Points on a hilly landscape, in no order, each with its height.
A ball rolls from a point to the lowest of its 5 nearest points, and stops where none of them is lower. Distance is the straight distance between rows; heights are no part of it.
q_253 (h 4.22): [149 164 126 118 147 179 117 135 159 164 168 148 144 141  82 128]
q_359 (h 6.40): [ 96 116 139 146 147  97 129 116 135 130  96 124 131 120 165  83]
q_7 (h 0.89): [191  60 181 152 149 155 111 153 144 167 154 128 113 131  58 148]
q_988 (h 4.46): [154 109 158 119 131 179 124 148 146 139 165 146 141 143  49 149]
q_674 (h 2.94): [155 174  87 133 150 166 112 145 126 189 166 132 123 128 111 118]
q_919 (h 3.11): [173 100 162 123 139 162 119 151 135 146 172 137 122 137  41 160]
q_641 (h 3.32): [190 187  72 108 173 179  90 105 147 157 151 113  91 100  82 103]
q_381 (h 3.44): [193 186  42 110 154 180  98 129 118 157 149  97  79  92  92 107]
q_555 (h 3.78): [184 160 131  88 165 151  98 116 140 121 166 134 103 125  29 139]
q_241 (h 3.73): [114 116  98 100  82 130 142 125  97  96 112 106 111 112 173 133]
q_351 (h 6.14): [106 126 127 154 135  53 129 113 109 115 110 114 106 126 173 138]
q_757 (h 6.57): [109 202  89 126 103  86 133  90 156  67  98 117 129 126 186 176]
q_932 (h 3.37): [110 112 104 117 102 107 135 124  96 100 103 104 103 110 171 123]
q_449 (h 4.09): [164 163 136 106 153 163 110 131 151 143 172 144 131 136  47 140]
q_340 (h 0.46): [ 85 123 178 137 147  84 132 124 138 102  95 157 158 140 124  95]
q_961 (h 7.02): [115 182  87 100  84 122 135  83 143  74  91 111 122 111 201 149]
q_240 (h 6.28): [104 165 107 127 104  69 137 110 122  63 110 119 113 131 162 183]
q_600 (h 5.80): [110 104 127 137 128 153 129 123 140 146 111 122 138 116 162  79]
q_165 (h 2.02): [213  81 191 144 185 132  95 123 147 192 164 142 111 134  59 141]
q_659 (h 6.53): [102 165  99 102  89  90 136  99 123  59  96 113 116 122 172 162]
q_87 (h 6.24): [105 145 106 126 106  66 135 114 105  72 103 109 104 126 163 169]
q_329 (h 2.85): [146  55 173 144 128 162 131 165 140 124 115 130 132 127  61 120]
q_372 (h 0.10): [114  99 104 128 106 133 136 133 105 132 115 105 112 110 177 107]
q_418 (h 0.56): [119 104 149 122 126 179 131 131 160 132 121 141 162 130 109  95]
q_267 (h 2.57): [133 129  85 116  98 167 138 159  88 164 163 120 124 128 154 132]
q_841 (h 5.32): [119 104 121 131 129 166 131 128 140 158 124 127 142 120 156  92]
q_312 (h 1.75): [ 87 113 200 145 145  61 138 115 135 110 108 167 171 163 135 132]
q_209 (h 5.20): [141 138 141 117 134 186 122 134 161 159 160 150 152 142  86 126]
q_962 (h 4.78): [106 113 112 137 123  81 135 120 104 107 103 108 101 115 174 120]
q_897 (h 2.64): [130  59 173 147 134 142 129 169 135 111  96 130 131 124  63 105]
q_206 (h 2.67): [129 118  92 102  80 159 142 150  83 137 145 116 122 121 165 135]
q_751 (h 5.89): [111 159  96  87  73 129 139  97 123  72 106 113 122 112 187 145]
q_753 (h 1.69): [ 91  95 197 145 142  65 139 152 113 102  97 158 152 151  86 118]
q_414 (h 3.20): [ 92 112 160 130 142 129 130 126 147 111  91 139 153 126 118  81]
q_773 (h 2.99): [103  88 166 128 130 146 130 145 144  98  96 140 151 128  83  95]
q_917 (h 1.64): [111 101 184 181 145  58 145  87 158 127 122 149 167 158 182 166]
q_549 (h 3.57): [123 100 110 134 116 160 138 135 116 155 128 113 128 118 167  99]
q_630 (h 3.08): [173 191  74 125 163 166  98 130 138 175 160 120 104 114  91 107]
q_126 (h 6.93): [113 203  78 121  98 100 132  81 159  75  88 113 125 112 206 161]
q_820 (h 1.45): [ 81 122 195 143 149  66 136 116 135 105 103 163 166 156 125 116]
q_725 (h 5.98): [107 107 128 138 136 131 133 117 129 136 105 121 131 115 165  83]
q_803 (h 4.56): [ 95 129 160 166 154  50 136 102 138 136 118 143 139 148 172 138]
q_396 (h 3.87): [142  77 167 129 123 178 131 157 144 124 136 136 139 131  63 133]
q_84 (h 5.02): [103 107 147 133 133 152 131 124 154 126  99 135 152 123 136  77]
q_617 (h 2.26): [152 172  72 123 124 163 125 165  94 176 171 123 110 129 119 127]
q_633 (h 2.27): [ 93  97 210 156 137  59 145  99 149 107 115 167 182 169 153 161]
q_920 (h 5.09): [111 111 147 186 137  45 143 106 131 127 129 126 132 148 184 184]
q_975 (h 2.77): [164 182  69 129 150 163 112 151 114 182 163 119 107 121 104 117]
q_934 (h 3.06): [110 102 112 133 119 113 135 121 105 124 103 104 109 106 175 102]
q_660 (h 0.66): [136 180  70  94  91 161 135 167  74 149 169 127 127 133 129 138]
q_283 (h 0.83): [121 147  89  83  67 166 142 144  87 127 150 123 133 127 163 146]
q_452 (h 2.35): [197  92 170 132 162 139 105 142 129 170 173 132 103 133  41 158]
q_854 (h 5.64): [103 123 147 170 149  44 131 108 126 132 119 128 124 141 180 149]
q_792 (h 4.01): [139 147 111 133 137 181 124 140 143 187 162 136 145 136 124 113]
q_479 (h 2.86): [119 122  92  88  72 153 145 136  90 111 136 112 125 118 170 137]
q_68 (h 2.07): [104  82 180 142 138 114 136 164 126  94  86 141 140 133  72  95]
q_457 (h 3.51): [176 187 112  92 165 166  96 108 155 135 158 133 113 122  48 122]
q_624 (h 6.02): [105 136 116 145 117  52 137 119 103  91 116 112 105 133 164 173]
q_668 (h 3.30): [130 112  96 123 103 165 142 149  99 163 149 116 127 124 164 121]

For each start below, name the point where the ball stops.
q_975 -> q_660
q_725 -> q_372
q_359 -> q_372
q_555 -> q_7
q_351 -> q_917
q_988 -> q_7

Call two points neighbours if one is among the 5 nearest of the other. Go from one point of each pair to the other, from neighbour to neighbour, staying as low as possible. Name the highest point that can't be avoided.
q_372 / q_7 -> q_555
q_340 / q_917 -> q_312
q_917 / q_7 -> q_329
